Points on a hilly landscape, in no order, each with its height.
A ball rolls from a point to whichever of its 2 nearest points has the largest drop for the distance, and stops where none of them is lower. Distance is the straight distance between rows; heights are no part of it.
Z90: [137  86 155 165 149 144 163 109 138 101 122 106 163 118 170 123 184 143
  96 131 104 151 156  77 142 139 165 136 147 136 145 132]  (h 653)
Z616: [108 124 132 153  73 111  97  79 169 198 125 129 127 106 120 126 132 169
 168 101 109 198  97  79 154 134 118  95 169 144 124 117]  (h 441)
Z175: [162 128 148 144 128 112 189 112 113 138 154 167 135 191 110  72 138 128
 123 139 198 168 123 101 115 161 127 123 123 144 118 143]  (h 516)
Z188: [ 77 106 141 167 118 112 199  89 155 114 127 114 143 144 179 134 162 119
  81 102 110 139 135  83  87 165 166 136 132 145 169 161]  (h 681)
Z986: [163  98 144 107 132 150 141  97  94 135 129 141 100 127 104 133 107 115
  82 148 152 130 160 158  95 105 136  81  85 145  99 141]  (h 498)
Z89: [117 171 163 140 128 135 138  89 134  97 162 129 117  97 124 118 138  64
  86  81  96  64  80 124  81 125 141 140 137  91 130 138]  (h 664)
Z747: [112 139 113 153 199 112 179 151  82 103  85 184 119 142 103  93 151 175
  75 133 180 127 134 144 139 161 148 112 126 134 140 123]  (h 465)
Z517: [144  94 139 186 102  80 164 135 134 131 148  86 154 134 150  95  96 103
 153 136 175 202  93 131 171 137 123 130 107 136  99 115]  (h 541)
Z14: [148 103 133 145 112 152 108 108 128 151 108 173 126 123 107 102 207 125
  75 141 173 137 136 156 154  96 164 106 131 135 105 130]  (h 230)
Z69: [200 122 108 145  72  81 145 157 111  66 112  65 159 161 166 166 114  65
 176 169 173 128 102 182 171 111 135 161 131 110  97  98]  (h 546)
Z891: [106 129 156 165 126 103 162 116 139 101 138 110 150 121 146 129 133  89
  82  97 104 120  99 109  79 124 171 164 151 116 146 139]  (h 683)
Z240: [ 95 147 105 106 135 148 157 143 123 123  83  80 163 200 146 169 118 123
 104 185 155 122 160 170 170 157 168 164 154 151 143 132]  (h 486)
Z675: [138  93 123  50 128 137 140 146  84 135 129 118 109 145 143 126  83 125
 107 130 156 109 166 135 115 115 169 137 107 134  95 122]  (h 480)
Z159: [176 134 110 114 209 182 114 163 158  90 128 148  72 136 115 114 116  84
 147  90  87  97 164 170 133  94  85 109  82 106 118 142]  (h 389)
Z741: [122 145 150 126 100 170 113 110 153 178 135 118 127 153 119 103  77 139
 179 147 142 154 142 120 100 160 121 153 163 184 182 110]  (h 482)
Z217: [ 84 142 150 169  76 123 112  92 132 119 126 127  90 134 163 126 155  91
 118 159 122 135 146 110 165 122 119  70 122 125 132 128]  (h 629)
Z29: [ 94 176  89 112 114 122 175 135 128 164  95 140 133 196  99 183 130 146
 126 184 135 122 154 183 164 164 133 124 111 147 147 149]  (h 461)
Z387: [111 162 111 162 184  85 114 148 132 116  69 194  98  85 113 161 132 143
  60  62 126 181 128 138 117 118 128  70 119 143  95 157]  (h 219)
Z21: [107 126 134 115  91  84  82 119 143 154  95 129 153  97 144 174 150 168
  89 139 186 209  98 125  78 114 154 114 166 148  91 133]  (h 387)
Z636: [166 120 131 192 137  70 171 161 116  99 118  94 163 136 163  90 110 136
 157 116 161 157  68 141 136 130 126 149 131 105 130 115]  (h 552)
Z375: [101 108 128 140 146 123  78 161 128 183 115 150 123  88 130 121 128 146
 106 115 162 232 142 122 127 131 129  75 120 150 116 127]  (h 257)
Z852: [169  74 134 118 133 125 148 121 101 163 177 149 147 151  90  86 154 110
 124 143 136  94 122 165 119  95 155 189 108 156 132 113]  (h 466)
Z503: [ 94 104 171 160 114 114  84  85 136 133 113  87 109 134 160 144 169 124
 106 134  96 217  93 133 104 131 160 141 132 158 104 127]  (h 500)
Z122: [150 140 142 134 190 120 112 136 116 115 152 127 137 112 134 112 122 147
 106 123 170  84 131  94 168 127 116 188 151 117  68 159]  (h 562)
Z332: [104 123 164 153 133 120  65  62 135 169 129 128  68 109 109 137 155 181
 140 138 106 204  97 167 106 134  87  94 110 184 104 129]  (h 556)
Z486: [142 133  82 132 116 128 114 105 147 105 127 100  80  86 150  70 149  67
 141 108  59  81  82 127 121 118 119 104 151 119 121 124]  (h 367)
Z564: [ 93 121 126 146 181 118 122 132  95 163 123  88 196  57 115 126 144 212
 112 126 177 173  96 126 130 144 118 141 143 142 134 134]  (h 507)
Z373: [ 90  87 128  86 100 133 123 104 128 160 115  83 181 103 155 136 149 163
  99 116 148 170 142  91 114 135 167 166 150 170 140 109]  (h 493)
Z657: [119 179  92 107 109 112 120 129 116  69 116 118  88 134 152 138 111  62
 155 102  84  86  74 127  95 130 102  96 135  59 136 161]  (h 262)
Z399: [175 121 119 143 153 129 251 165 137 118 104 149 174 128 114  79 146 135
 178 158 183 121 107 156 124 127 120 136 102  90 152 108]  (h 576)
Z708: [195  75  95  77 175 110 147 181  99 147 149 158 130 125  98 103  91 101
 150 161 142 144 159 125  98 166  81  94 115 147 116 139]  (h 417)
Z709: [ 86 150 146 141 106  73  97  97 128 156 118 126  91 137 124 191 157 121
  99 127  46 174 106 133  98 132 127 128 110 162 113 149]  (h 479)
Z729: [163 129 121 133 218 148 126 208 153  80  94 138  80 173 144  97 110  84
 158 118 135  89 182 191 137 127 126 140 102  97 116 122]  (h 418)
Z629: [140 109 143 127 150 110 172 152 118 127 172 148 155 153 117  99 152 115
 153 159 147  58 138 146 111 123 101 181 105 113 162 133]  (h 443)
Z429: [100 148 147 102 138 146  90  90 132 100 182 134  87 118 160 113 131  64
 115  64  68  99  88  96  70 135 115 146 139 104 136 165]  (h 645)
Z474: [133 125 162 101  86 106  87  76 103 171 184 159  92 160  81 139 115 165
 179 112 118 162  86 112 122 123  94 122 107 147 108 155]  (h 605)
Z56: [103 188 145 159 107 126 172 117 143 141 114 163 107 111 106 114  72 144
  97 112 154  88 123 122  63 127 166 124 115 155 157 128]  (h 584)
Z482: [115 165  99  95 148 134 110 176 105  96 122 192  81 151 116 139 116 154
 151  85  82  81 124 165 102 114  87  93  91  88 133 156]  (h 557)
Z717: [181  86 141 152 118 122  95 112 105 139 157 116 153 142 150  98 161 117
 164 153 142 187  99  86  90 140 103 145 167 140 141 155]  (h 481)
Z340: [114 155 107 114 125 132 125 129 123 135 100  75 143 141 136 185 109 138
 114 155  99 139 142 155 139 142 167 175 170 167 129 125]  (h 509)
Z552: [ 97 120 141 122  82 158  70 143 136 155 153 111 176  86 128 133 135 189
 147 159 117 156 137  83 105 110 128 126 184 111 195  76]  (h 397)
Z705: [153  97 115 166 158  73 177 130 100 105 169 181  75 181 118  62 144  81
 147 108 158 137 145 135  97 139  91 124 100 153 130 164]  (h 332)
Z543: [147 165 118 148 158  94 197 129 111  90  78 184 102 148 109 108 107 156
 123 144 180 101 117 139 130 154 114 114 121 122 118 142]  (h 439)
Z117: [102 125 140 138 101  90 115 138 138 191 114 201 128 104  90 101 150 169
 107 143 144 188 136 118 112 116 139  68 122 148 147 103]  (h 307)
Z974: [112 133 160 120  83 135 166  90 122 102 125  63 158 154 134 192  87 135
 134 156 135 137 109 162 180 105 123 161 125 130  92  75]  (h 529)
Z931: [144 160  59 158 168 159 163 164 134 120  98 169 111 100  97 126 145 150
 124  94 123  84 148 185  67 132 100  96 110 122 195 166]  (h 364)
Z926: [125 176 150 158 139 130 179 124 169  80  80 174  69 148  97  88 115 115
 142 119  71  64  99 133 132 122 157 145  98  88 140  98]  (h 626)
Z442: [121 144 120 156 126 108 117 107 113 122 143 180  70 152 116  85 143 114
 135  89 136 123 101 126  82 127 122 127 117 144 135 167]  (h 297)
Z853: [114 115 177 157 138 178  79 118 144 112 147  95 117 116 148 106 116 136
 132 175 109 111 153 101 195 138 123 131 151 137 121  51]  (h 606)
Z279: [100 124 154 134  87 144 106 142 154  83 127  56 139 199 173 210  96 114
 144 127 100 154 162 122 180 124 126 150 146 113 144  92]  (h 530)
Z261: [121 162 117 127  76 116 159 108 138 134 112 151 132 130 141 126 136  91
  77 132 169  94 148  83 116 102 181 115 153 119 130 149]  (h 657)
Z488: [ 72 135 124  79 111 143  98 118 146 149  98  90 136 125 167 153  98 136
 102 116 107 168 145 100  93 156 154 160 185 167 144 122]  (h 520)
Z5: [130 143 127 123 129 106  89 141  81 128 124 133 151 118 136 159 119 157
 111 146 186 146  98 144 101 123 133 131 169 115 102 147]  (h 366)
Z903: [ 97  74 121 145 125 131 168 112 134 135 126  87 152  96 161 105 117 183
 130 127 114 150 123 156  96 148 130  92 108 141 152 139]  (h 422)
Z983: [128 135 143 165  47 145 101  66 161 169 150 102 151 107 110  98 115 142
 175 118 100 123 104  91 162 105 110 131 169 142 150  80]  (h 425)
Z337: [134 148 105 173 131 137  70 152 141 152 123 129 125 137 135 110 170 104
 129 106 113 120 104 180 157 103 156 168 135 113 129 152]  (h 342)
Z140: [209 103 120 118  86 119 120 149 121  96 142  86 158 100 133 150 103 100
 169 196 153 106 105 172 150 115 122 149 154 137 100  73]  (h 555)
Z521: [143 117 136  99 188 166  76 129  97 156 100 150 159 154  65 115 186 183
 102 168 173 208 146 144 161 133 143 101 172 139 108  93]  (h 592)
Z39: [215  86 119 112  92  89 143 124 153  84 160  76 148 109 120 128 128  71
 192 164  78  81 117 136 168  98 106 158 130 136  77  69]  (h 567)
Z110: [167 137 127 137 130 101 152 179 152  93  71  83 128 125 164 137  81 152
 213 161 114 121 107 132 226 145  69 148  97 101  94  74]  (h 275)
Z148: [152 156 145 119 106  98 103 116 123 187 146 182 122 179  64 121 113 137
 168 105 166 203  88 126 160 128 113 127  91 151  84 142]  (h 596)
Z887: [121 120 170 121 123 174 114 109 154 166 133 115 161 107 115 120 121 171
 149 154 115 194 151  72 100 159 141 124 153 161 175  91]  (h 440)
Z397: [165 121 131 128 170 188 128 117  96 108 116 139 147 172 103  78 183 178
 115 192 189 154 155 129 140 148 130 105 173 121 142 108]  (h 571)
Z41: [194  75 103  59 147 172 120 145  96 153 135 118 167 127 115 137 155 113
 123 158 165 125 180 133 118 138 123 136 135 147 124 174]  (h 233)
Z695: [ 99 154 155 102 124 194  75  96 135 112 144  80 102 143 156 176 124  87
 121 169  86 111 157 123 146 138 116 123 154 153 129 127]  (h 558)
Z179: [140  86  92  49 138 124 123 167  94  82 134 110  92 146 150 107  90 111
 127 181 149  82 161 146 109 126 136 111 130 113 126 127]  (h 464)
Z355: [186 111 118 185 159 108 197 188 111 109  99 121 167 151 123 100 137 137
 154 134 187 148  83 190 149 128 111 149  94 102 126 132]  (h 563)
Z531: [118 125 133 140  71 146  96 107 140 126 173 119 142 104 147 116  93 125
 160  96 121  99 122  64 132 105 101 115 146  93 118 116]  (h 406)
Z31: [179 109 145  97 160 122 168 186 140 120 154 150 139 160 111  97  85  95
 191 184 182 121 178 145  88 141  59 111  83 129 134 136]  (h 381)
Z690: [142 152  97 121 160 109 162 172 133  96  77 151  93 135 142 130  74 144
 194 154  52 110 116 121 202 135 102 145  81 105 120  90]  (h 252)
Z88: [114 155 144  71 114 140 115 121 146  77 144  54 115 125 148 192  80 103
 183 117  45  80  95 148 179 106  92 176 123  80 102  85]  (h 489)
Z981: [106 147 137 139 130 125  46 150  97 117 157 125 138  86 158 180 127 150
 107 107 171 103  95 144 136  95 115 144 134  93  92 154]  (h 348)
Z30: [113 104 113 146 123 145 112 118 146 118 129  75 120  90 159  93 154 104
 125 131  55 103 104 150 169 107 142 108 148 127 116 105]  (h 388)
Z822: [125  98 127 145 165 135 106 124 106 180 138 173 147  60  84  98 161 158
  67 110 148 141 151  68 162 121 116  94 103 166 119 111]  (h 559)
Z25: [116 105 159 158 110 162 205  90 164  88 138  62 180 141 152 106 162 150
 132 139 139 140 129  95 119 135 147 132 158  99 150 142]  (h 633)
Z863: [110 124 131 120 205 133 146 148  88 151 138 169 110 154  86 100 144 150
  98 137 185 119 152 149 166 122 129 141  97 137 122 120]  (h 492)
Z689: [ 82 117 100  70  93 111 165 136 145 102 138  96 170 101 160 185  61 108
 118  81 135  80 150  56  78 137 104 169 214 102 155 122]  (h 572)
Z189: [156  85 144 111 119 140  57 128 124 130 152  92 161 103 164 158 156  98
 102 145  88 155 139  92 127 126 141 181 153 169 136 102]  (h 430)
Z163: [107  97 121 128  74 113 144 106 128 126 165  80 152 131 168  91 116 118
 122 135 157 145 111 117 168 127 122 152 135 160 117 113]  (h 527)
Z650: [144 106 164 140 133 156 206 136 161  94 153  98 191 143 126 120 143 145
 158 136 143  99 187  76 101 151 128 116 141  88 188 146]  (h 612)
Z458: [115 107  92  60 143 159 174 126 109 137 154 122 120 144 119  98 120 193
 164 141 150  82 139 181 133 141 116 133 101 125 145 158]  (h 588)
Z620: [ 91 145 111 169 161 116 104 168 135 149  84 164  90 103 114 119 108 175
 109  94 134 173 142 162 116 147 128  75 109 156 116 134]  (h 209)
Z91: [118 163 146  92 164 162 119 150 166  88 141 105  87 151 138 129  97  76
 155 124  71  73 141 161 110 161 139 139 123 103 161 140]  (h 564)
Z76: [181  77 154 153  99 129  83 147  98  79 195 105 153 136 178 111 158 107
 163 124 179 150 128 122 147 121 127 118 126 105 118 138]  (h 506)
Z464: [127 183 117 145 135 100 144 142 135  66 104 122  91 135 166 173 125  79
 114  98 138  78 100 150 185 122 125 119  67  77  82 168]  (h 330)
Z540: [119 129 124 134 193 121 112 129 117  97 117 167 100 112 131 146 144 118
  61  54 101 109 134 131 129 114 139 103 110 105  93 155]  (h 270)
Z362: [123 143 131 141  81 136 137 175 155  76 103  62 108 146 191 118  74 123
 222 130 114 115 104 148 199 106  86 164  92  79 127  80]  (h 289)
Z652: [152  90  93 101 124 118 118 166 108 132 135 113 122 154 138  86 107 109
 165 173 148 144 146 120 118 157 111 119 151 143 130 130]  (h 444)
Z802: [ 72 144 148 181 144 115 156 136 119 180 129 115 171  57 104 119  98 214
  95 127 178 155  99 139 102 143 110 106 114 145 159 147]  (h 483)
Z58: [104  69 102  61 117 140 147 110 112 199 167 121 134 134 121 101 144 117
  93 148 160 142 176 145 152 151 136 127  71 214 125 147]  (h 620)
Z473: [ 90 162 159 124 134 164  95 122 152  91 119  64 115 170 163 194  70  92
 138 143 113 102 147 146 201 125 117 160 127 117 123 120]  (h 540)
Z684: [127 109 116 120 178 116 147 193 140  96 117 133 117 186 150 100 138  99
 137 129 123 108 164 133 142 142 167 157 119 103 124 134]  (h 447)
Z980: [176  74  78  86 181 152 161 169 138 158 125  89 170 119 115  81 191 114
 135 143 176 124 188 123 116 161 138 148 142 165 157 151]  (h 165)
Z11: [ 51 104 154 157  95 100 101  96 126 113 142  71 123 162 190 143 158 125
 131 123  74 172 110 130 165 107 141 134 133 120 130  98]  (h 514)
Z161: [ 68 117 149 131  91 131  92 108 137 115 139  57 156 183 159 196 134 155
 159 131 111 175 126 158 194 104 129 153 135 145 116  93]  (h 522)
Z428: [163 152 139 143 113 155  82 104 170 137 123 139 103  95 125  86 111  88
 124  99 111  93 121 105 126  96 179 134 160 114 110 112]  (h 271)
Z841: [146 136  64 161 125 134 176 139 136 152 104 151 139  97 110 108 130 155
 129 106 169 101 116 176 123 119 119 110  89 126 137 161]  (h 329)
Z49: [160 126 141 136 144  94 151 169  80 105 170 180  83 172 115  89  98 101
 157 142 184 118 140 150  95 135  63 109 102 125 125 145]  (h 353)
Z612: [156 144 106 134 139 147 110 140 117 110 103 184  97 165 105  85 166 148
 128 129 149 126 138 146 141  94 134  84 134 102 125 132]  (h 196)
Z354: [169 135 148 134  97 123  94 103  91 130 104 175  86 131  98 177 130  96
  95 160 168 147 139 164 127  93 111  49  99 141 118 123]  (h 515)
Z905: [147 101 133 138 104 129  79 117 132 120 135  62 165  75 158 141 144  96
 146 164  66 125 114 128 157 123 125 135 174 145 135  84]  (h 404)
Z462: [159  93  91 107 151 119 143 157 116 145  87 159 144 145  99 149 139 106
  93 111  70 149 152 128 138 112 164 116 103 134 129 132]  (h 345)
Z862: [168  87  94 101 123 142 119 142 123 183 118 128 175 125 106 156 173  91
 123 123  84 162 148 121 118 112 180 166 130 144 148 136]  (h 386)
Z584: [141 170 156 113 101 116  93  58 135 198 149 158 122 126  78 166 125 152
 158 128 103 147 101  94  96 122 116 156 148 157 115 138]  (h 616)
Z424: [125 137  71  92 136  67 188 117 130  82 147 122  95 142 143 125 148  71
 132 143  73  68 138 117 132 139 103 111 132 109 106 164]  (h 158)
Z80: [132 151  82  96 145 163  91 139 127 113 131 137  89 132 125 108 116 167
 159  76 112  96 117 151  97 113 127 112 131  92 107 184]  (h 568)
Z892: [122 165 111 162 105 103 186 132  95  91 107 196 101 166 118 110 112 184
 156 152 151 135 101 126 125 159 111  58 103  96 153 141]  (h 419)
Z561: [136 114 117 127 127 151  69 104 131 141 125 121 152 117 156 151 221 132
  96 105 160 155 105 120 104 110 166 157 157 122 109 182]  (h 314)
Z904: [111 125 126 109  68 119 150 112 143 175 105  86 211  50 135 196 117 149
  70 114 198 168 144  96 142 120 137 113 124 163 109 117]  (h 445)
Z22: [177 108 127 122 174 104 194 181  91 114  91 176 111 143  92 103  79 136
 146 156 128 146 130 153 118 140 106 104  81 122 138  79]  (h 336)
Z132: [ 61 134 112  97  79 117 132 121 147 119 131 106 133 162 165 176  68 112
 116  87 101 145 160  66 103 138 120 162 200 142 154 121]  (h 548)
Z516: [154  77  75 113 184 173 130 172 119 169 112 145 158 115 114  89 181 146
 109 110 195 191 164 160 116 150 135 109 132 148 154 145]  (h 248)
Z307: [190  85 140 148 103 140  53 106  93 109 177 116 156 143 137 117 182 129
 186 150 177 183 103 123 138 111 115 107 168 147 112 146]  (h 496)
Z756: [ 98 156 184 143 133 116 133  98 117 146 134 144 131  81 126 193  72 171
  78 118 150 145 148  77  76 155 105  71 108 138 110 161]  (h 618)
Z214: [128 152 152 130 109 140 135 121 134  86 136 132 127 121 154 136  87 134
 134 123 142 108 135  96 130 116 102  86 127  75 121 153]  (h 382)
Z353: [114 122 128 137  77 141 115 141 128 156 119 177 163 112  94 122 135 169
 133 130 131 146 144 101 151 104 137  68  99  91 158 110]  (h 347)
Z951: [141 148 159 128 115 111 104  95  96 140 136 140 145 155  94 156 123 143
 150 159 108 123  80 110 121 120 123 182 163 134 125  87]  (h 630)
Z567: [122 109 123 141 126  75 170 151  82 112 119 143 136 139 105 119  43 138
 139 170 126 148 109 130 106 148 110 104 119 131 132  89]  (h 368)
Z402: [ 94 125 135 115 149 111 165 186 120 116 110 181  91 203 120 111  86 122
 106 111 112 111 158 140 138 145 191 153  85 121 127 128]  (h 477)
Z263: [172 103 103 151 176 105 161 194 113 107  81 182 106 162  87 124 115 113
 147 126  74 146 120 172 139 112 142 132  91 119 118  99]  (h 303)
Z421: [130  95 166 112 176 106 151 110 105 116 155 115 145 101 126 134 100 154
  93 141 131  86 148  87 138 136 115 169 138 141  97 100]  (h 544)
Z712: [114 135 124  93 187 147  68 147 134 123 149 170  75 108 144  97 140  77
 105  55  69 106 114 121  86 129 133 145 147 119 130 144]  (h 624)
Z672: [125 170 116 147 140 121 106  96 146 202 130 155 136 123  80 115 159 162
 165 139 153 216  98 132 183 141  91 102 127 170 105 134]  (h 583)
Z536: [114 128 139 159 136 135  83  79 141 183 150 134 109 113 114 120 130 144
 123 125 113 154 109 149 163 128 106 131 111 176 116 132]  (h 569)
Z195: [ 68 159 139 124  71 140 113  93 144 159 151 134 143 122 121 163 160 147
 106 126  82  81 100 120 122  94 156 164 147 111 155 118]  (h 424)
Z242: [115 150 147 139 122 139 139 131 111 151 107 134 119  97 121 122  83 130
  84 144 212 127 145 138  66 152 147 111 140 173 167 118]  (h 545)
Z497: [202 131  99  98 123 159 132 134 154 121 121 136 136 139 117 161 129  66
 145 138 115  97 184 127 150 115 121 113 101 104 105 161]  (h 322)
Z244: [ 78 148 155 101 106 120  89  64 151 158 128 106 137 139 107 187 178 178
 124 133  82 136  80 140 121 102 156 170 153 123 108 117]  (h 442)
Z43: [100 116 131 118 169 126 103 112 105 168 114 130 160  59  85 152 173 208
  66 117 157 142 136  83 136 135 144 132 128 133 127 129]  (h 531)
Z810: [154  99 122 145 131 167  80  81 149 153  98 151 138  94 142 119 225 138
  74 115 172 183 148 122  93  97 153 132 144 170 115 140]  (h 274)
Z626: [145 131 108 166 152 129 135 116 149  91 119 137  89 109 153 115 154  76
 106  65 108  89 119 145 154 111 128  81  91  87  96 182]  (h 304)
Z476: [117 138  91  84 138  68 182 144 157  98 117 115 124 149 141 137 104 109
 171 144  56  57 128 116 171 132  87 149  97  96 103 105]  (h 211)
Z518: [113 168 124 133  90 153 144 148 140 157 104 107 136 132 132 121  66 136
 149 145 189 109 143 135 115 148 142 134 153 139 176 137]  (h 511)
Z167: [175 101 142 150 146 159 202 172 150 120 121 128 191 137 108 114 131 168
 177 160 152 136 139 123 144 145 107 140 116  76 174 122]  (h 591)
Z46: [120 177  66 136 154 138 143 187 109 167  92 182 122  95  79 112 125 191
 133 105 112 127 130 186 100 167  97 101 113 134 190 156]  (h 398)
Z268: [148 108  76 126 149 138 135 155 100 191  99 137 139  82 109  98 131 137
 101  97 190 175 118 190 102 130 133  94 106 164 128 161]  (h 296)
Z505: [112 170 128 109 166 142 114 179 129  87 113 173  78 158 126 155  99  98
 121  82  71 108 155 149  84 160 145 115 106 120 153 155]  (h 534)
Z210: [ 75  99 149  91  98 152 133 107 141 204 160 128 166 134 117 144 154 135
  83 135 150 157 183  90 165 140 143 123  85 182 162 125]  (h 638)
Z198: [120 156 119 155 108  71 152 126  79  94 125 144  64 165 116 127  95  95
 149 106 103 136  88 137  71 143 122 117 112 124 123 149]  (h 263)
Z670: [ 95 129 143 149 104 142 132 118 139 190 156 171 137 106 120 147 159 142
  89 109 123 155 182  93 137 147 124  90  77 159 160 172]  (h 661)
Z229: [152 193  83 130 154 109 113 166 135  81  96 152  81 134 128 113 124  72
 166 107  85  74  94 136 137 128 104 156 129  80 112 134]  (h 300)
Z569: [ 96 129 108 117 142 125 136 112 158 185 128 182 123  94  94  97 140 201
  99  75 137 132 155  91 120 162 147 111 106 169 136 166]  (h 689)
Z361: [145 132 132 153 231 155 131 139 125 106 141 112 146 103 146 133 166 153
  96 110 136  70 122 115 108 148 116 182 160 107 115 171]  (h 582)
Z409: [ 95 113 139 150 121 132 159 136 130 171 133 102 167 110 127 128 105 175
 125 108 153 226 106 148  98 160 131 123  91 160 160 145]  (h 451)
Z762: [119 154 114 106 180 100 133 176 104 112 139 205  78 158  99 141  69 120
 105  85 125  97 171 128 104 166 131 131  89 143 122 151]  (h 508)
Z740: [ 78 137 125 126 169 120 129 165 105 148 133 156 149 115 129 114 124 183
 110 111 154  90 140 126 173 124 150 146  96 123 133 126]  (h 512)
Z731: [128 128 107 130 100  89 181 115 137 137 141 147 114 107 142  87  92 106
 106 108 173  85 146  52 106 156 141 126 156 147 136 140]  (h 634)
Z978: [142 108 114 164 101 115  95  85 135 151 139 111 121 130 119  97 191 150
 141 121 106 203  91  92 141 137 118 110 166 132 120 126]  (h 456)
Z603: [118 120 139 119  96 117  50 100 125 161 165 105 162  87 149 173 166 166
 102 113 148 146 103 136 139  96 136 147 127 150  82 150]  (h 335)
Z447: [174 123 111 115 147 155 113 146 139 125 122 112 109 133 110 127 126  80
 148 123  62  90 136 148 161 109 123 119  95  85 107 119]  (h 358)
Z953: [108 159 106 106 117  75 166 147 138  64 140 122  77 164 138 132  99  49
 155 101  65 102 111 124  80 165 122 106 126 113 132 164]  (h 217)
Z844: [100 101 158 110 125 152 115  81 155  89 152  62 147 141 149 199  89 132
 163  91  57 108 126  99 163 120 105 178 148 114  83 107]  (h 501)
Z450: [121 120 170 143 136 131  86  80 113 150 121 165 122  71  86 159 128 154
  69 135 151 151 156  99 126 125 109  53 117 154  96 128]  (h 589)
Z700: [137 100 162 130  90 123 111 101 104  81 193  75 101 134 198 120 117  90
 131 140 158 122 117 128 145 119 104 115 118 132  97 132]  (h 517)
Z480: [131 113  92  51 159 157 142 111 113 118 142 130  87 124 121  88 104 183
 158 111 138  76 154 148  69 144 128 119 141 125 116 173]  (h 578)
Z27: [107 147 138 151 138  94  97 120  96 139 156 125 162 147 129 121 169 147
 136 152 114  82  95 118 148 121 135 215 191 123 139 110]  (h 640)
Z759: [107 164 130 167 131 119  61 129 164 172  94 153 117  98 115 111 205  96
  90  87  99 133  92 167  99  80 172 149 154 114 136 142]  (h 365)
Z519: [115 110 124 134 103 128  71 151 105 141 123 144 173  89 127 139 171 176
 129 165 115 135 121 110 133  92 126  81 161  91 148 102]  (h 373)
Z142: [159 111 148  96 177 111 161 182 108 127 148 151 164 127  91 103 113 124
 171 195 170  51 178 127  93 124  79 134 111 105 178 104]  (h 416)
Z236: [170 104 146 154 131 129 111 101 153  87 160  74 109 117 137  94 112  77
 201 165  92  92 129 115 157 127 104 156 148 114 103  78]  (h 581)
Z929: [132  88 112  68  85 132  75 102 135 175 129 129 139 106 152 153 163  93
 121 112  67 162 118 111  91  90 152 187 147 143 147 129]  (h 420)
Z348: [156  94 179 146 132 163 112 114 126 111 153  73 123 111 139 108  80 100
 142 177 111  98 140 131 151 115 147 173 138 131 115  52]  (h 594)
Z674: [112  92 158 116 146 109 176 103 137 104 166  77 152 133 150 169 120 100
 103 112  81  90 132  80 132 132 107 191 148 133 101 108]  (h 521)
Z320: [ 76 152 160  92 121 120  89  77 148 138 121  90 112 142 109 209 142 126
 131 104  22 139  98 121 106 117 136 131 137 114 124 120]  (h 457)
Z463: [110 109 124 163 110 102 193 120 118  94 108 134 116 142 143 103 109 166
 158 140  97 140 100 131 111 159 125  80  98 118 137 126]  (h 396)
Z93: [124 145 131 112  98 110 188 111 159  98 116 109 134 112 147 133  58  91
 107 119 123  77 137  55  80 138 142 144 189 102 132 109]  (h 601)
Z711: [129 180 154 154 123 126 188 135 157 107 105 146 109 148 124 105  65 153
 130  89 114  93 118 129 107 137 174 142 121  93 145 118]  (h 609)
Z610: [ 98 180 102 118 125 132 184 169 118 149 102 170 134 138  97 149 114 186
 140 150 125  97 139 158 119 155 136 120  99 137 190 139]  (h 432)
Z995: [ 95 108 120  61 115 145 187 109 120 151 166 124 130 156 124 101 137 167
 114 130 152 110 170 133 149 137 123 100  72 149 150 153]  (h 602)
Z477: [151 111 136 131  44  99 160 133 113  68 116  77 183 146 170 196 115 124
 128 151 181 128 109 180 147 108 152 161 144 111 103  91]  (h 537)
Z299: [143 117 122 110 211 138  92 157 125 109 167 129 119  87 132  95 147 100
 108  85  98  72 115 115  90 117 126 175 181  92 121 151]  (h 604)
Z889: [121 190 138 159  67 147 111  99 146 140  97 163 114 154 129 119 150  88
 106 166 158 120 136 125 128 109 149  81 146 108 158 125]  (h 644)
Z768: [ 91 171 156 140  67 142  85  94 180 169 126 164 144 106 119 160 198  78
  89  98  78 123  88 116  95  75 170 158 134 102 163 125]  (h 395)
Z663: [139 119 125 117 162 163 181 117 115 125 143 121 166 173 114  88 157 134
 121 155 191 171 146 106 160 169 140 100 148 144 143 117]  (h 549)
Z436: [174 118 112  73  97 197  83 138 115 131 128 123 153 128 134 181 140 112
 123 136 123 118 180 116 116 111 149 116 126 104 128 160]  (h 280)
Z539: [ 97 138 160 174 103 139  83  88 145 127 137  81  82 131 161 112 109  88
 115 159 137 152 155 105 190 121 122 119 126 179 122  94]  (h 619)
Z374: [137 156 143 120 107 123 103  88 116 141  95 167  62 138  73 166  93 120
 122 122 108 192 128 149  86 129 118  52 109 150  94 127]  (h 528)
Z382: [144 161 121 134 117 156 162 154 162 105 120 200  89 127  95 112 131  89
 130  99  83  50 142 144 114 106 131  87  78  86 152 122]  (h 646)
Z406: [141 152  98 160 123 124 100 171 115 109 113 140 113 147 137 125 138 125
 170 129 117  93  87 168 147  92 119 174 133  83 150 109]  (h 323)
Z431: [119 143 157 167 155 119  85  63 142 136 107 146  64 124  70 167 150 136
 107 124 138 213 113 145 110 140  83  57  91 186  87 128]  (h 547)
Z513: [128 159 112 131 150 130 171 141 135  68 106 116 112 120 143 147 107 119
 105 136 142  51 148 125 145 137 109  93 114  89 105 164]  (h 357)
Z204: [134 121 109 125 125 117  98 107 142 154  80 115 188  47 134 189 150 152
  74 115 182 204 130  82 126 149 161 115 163 159  92 145]  (h 415)
Z801: [152 160 137 126 128 142  56 131 123 142  97 178  81 141 106  96 103 128
 129 104 131 114 118 147 147  80 154 115 111 101  99 107]  (h 227)
Z638: [135 104 146 110 158 169 128 138 144 106 150  69 129 139 166 139 127  84
 143 170  86  84 170 128 105 148 115 146 140 130 150 124]  (h 585)
Z728: [155 125 121 140 141 122 134 122 182 105 138 137 111  77 138  62 150  70
 119 111  72  68 105  82 130 120 134 159 164 107 100 119]  (h 325)
Z706: [ 85 160 111 144  87 118 115 187 130 130 122 113 122 128 177 123  89 142
 182 143 120  99 114 149 173 107 120 151 110  91 156 102]  (h 306)
Z446: [ 81 162 149 100  93 142  92 106 145 114 153  95 128 149 119 170 112 115
 171 126  13 110  83 143 149  92 116 157 140  90 138  72]  (h 476)
Z20: [139 107 111 112  87 151 158 108 135 137 103  73 207  82 142 155 142 155
  92 131 209 138 132 119 132 134 177 145 165 149 126 122]  (h 467)
Z321: [140 112 142 150 121 108 159 112  86 161 173 157 122 144 114  76 176 118
 117 137 192 147 102 146 123 132 121 141 116 174 141 126]  (h 490)

Where does a ball stop that starts at each point below?
Z89 | Z424
Z261 | Z612
Z473 | Z424
Z889 | Z424
Z670 | Z980
Z616 | Z620
Z90 | Z620
Z974 | Z424
Z926 | Z620
Z91 | Z980

For each start below, name every point that the ball comes to, in order.
Z340 | Z240 Z29 Z610 Z46 Z931 Z841 Z268 Z516 Z980
Z188 | Z90 Z25 Z650 Z167 Z399 Z355 Z636 Z517 Z163 Z700 Z76 Z307 Z717 Z978 Z616 Z983 Z531 Z214 Z513 Z464 Z626 Z540 Z387 Z620
Z638 | Z695 Z473 Z279 Z161 Z11 Z503 Z709 Z320 Z244 Z195 Z768 Z759 Z337 Z406 Z706 Z362 Z110 Z690 Z476 Z424
Z891 | Z89 Z429 Z712 Z299 Z361 Z122 Z421 Z674 Z844 Z88 Z446 Z320 Z244 Z195 Z768 Z759 Z337 Z406 Z706 Z362 Z110 Z690 Z476 Z424
